Each scene shows the same named points in several views. A view is turned or mirrored, and shifted as a whole, has a little noise and may leave points out.

Scene 1
View 1
j151: [ 22  10   2   3  -7   5  -1 -12   9 -12  14  -3  -3  22  25]
j65: [ 23  11   5   7  -9  12   3  -4  10 -13  13  -6  -4  22  21]
j739: [ 17   4   1  13  -7  18   3  -1   5 -12  11  -1  -9  14  14]
j878: [ 16  -3  18  21   7  41 -15   9 -14 -23  11  11 -16  -7   1]
j512: [ 40  22  22  -3  -7  19 -13  -9  -3 -23  22  -6  10  16  31]
j309: [ 15   6  -9  16 -12   9  24  -2  20  -6  10 -15 -12  29  17]
j682: [ 11   5 -13  19 -18   1  32  -3  24  -2  11 -16 -16  34  18]
j942: [-13 -13 -35  17  -5 -25  13 -19  20   8 -17  15 -26  28  16]
j982: [ 16   1   4   3   4   4 -24 -15 -10 -15   1  20  -8   8  23]
j296: [ 29  21  -1   1 -18  -2  13 -12  17 -10  18 -13   2  34  33]
j972: [ -6 -15  -5  29   6  19  -4   1  -4  -7  -7  22 -30  -1  -3]
j462: [ -7 -15 -13  22   2   4  -1  -5   3  -4 -10  19 -26  10   2]
j724: [ 15   2   3  15  -3  19   2   0   2 -14  11   2 -13  12  11]
View 2
j65: [ -4   2  -2  41  15   7  -9  16   8  -4   1  -9 -10   5   4]
j982: [ -4   0  21  18  -5  -1  -4   4  31  -1  10  14  -3 -10   4]
j309: [ -7  -2  -6  33  22   9  -1  22  -7  10 -10 -18 -14  15   6]
j462: [-4  2 10 10 -7 -8  7  7 15 16  3  4 -2  5  3]
j724: [-4  9 -4 32  0 -5 -1 11  9  5  1 -2 -4 10  5]
j296: [ -6 -21  15  24  37  24  -9  23   5   1  -3 -18 -19  -4   3]
j682: [ -7  -7  -6  28  29  12   5  22 -14  17 -12 -22 -15  16   5]
j739: [-6  7 -4 38  6 -2 -3 11  9  3  2 -3 -5 11  7]
j942: [ -9 -22  19 -21  19   9  24  17  -2  40 -10 -19 -13  11   0]
j151: [-5  0  9 27  3 -1 -7 10 19 -2  7  2 -4  0  6]
j878: [  0  25 -11  41 -27 -19  -6   1  19  -1  11  15  10  13   9]
j512: [ -5   1   3  59  10   8 -26  12  25 -28   8   5  -9  -9   6]
View 3
j309: [-20 -14  10 -20  -5  -3   8 -16  17 -14  -6  -9  16  -4  -9]
j462: [-28  -9 -16 -25   1 -27  19   4  -3  11  22 -11  -4 -13 -12]
j724: [-14 -16 -11 -25   0  -9   0   4   1 -11   6 -15   3   7   0]
j739: [-17 -17  -8 -26   0  -4   1  -1   3 -13   2 -15   8   8  -2]
j512: [-16 -22 -15 -24   1  20 -23   5 -12 -19 -24 -35  12  26  15]
j942: [-57  -2   1 -17   0 -23  26 -10   6  19  10  -2   8 -40 -24]
j151: [-28 -17 -18 -23   2   1  -4   3  -7  -4  -4 -24   5   8  -1]
j296: [-35 -17   9 -16  -2  16  -6 -14   9 -15 -24 -19  23   0   1]
j878: [  6 -24 -36 -35   4 -16  -5  17 -12 -12  19 -23 -11  24   2]
j972: [-15 -13 -26 -32   4 -31  17  11  -4   5  31  -8 -11  -3 -12]
j682: [-23 -12  17 -22  -5  -3  15 -18  22 -10  -4  -4  20 -12 -12]
j65: [-25 -17 -15 -23  -2  -5  -1   1  -3  -5   0 -19   7   1  -3]
View 4
j296: [-10   0 -17 -17 -17 -16   9   5 -13   3   6   2 -16   3   6]
j462: [ 20   0   6  -2   5  13  -7 -17  39 -21 -11  -2   3 -16  22]
j512: [  3  -7 -29 -12  10 -29 -16  14 -14  13  -6   6   2  25  10]
j982: [ 26  -2 -18 -18  10 -17 -11   1  20 -11 -16  11   8  13  31]
j151: [ 12  -5 -14 -10   7 -10 -10   1  12  -8  -9   2   2   6  18]
j942: [ 14   6   1 -17 -11   8  10 -14  32 -29  -8   1  -8 -19  27]
j878: [ 23 -16 -11  13  32  -6 -35  -4  25   7 -12  -5  21  15   1]
j65: [  1  -4 -14  -6   0 -11  -7   2   0   2   2  -1  -2   4   5]
j972: [ 26  -7   6   3  16  13 -20 -18  47 -17 -13  -4  13 -10  15]
j682: [-13   2   1  -7 -17   6   7 -11   5  -4   8  -9 -19 -22  -1]
j739: [  5  -4  -9  -1   8  -4 -11  -3   9   1  -2  -2  -1   3   3]

Which points are out of place in each view (at most two, in the order of its rows)? Write none if all are in place.
view 1 => j151
view 2 => j462, j296
view 3 => j65
view 4 => j942
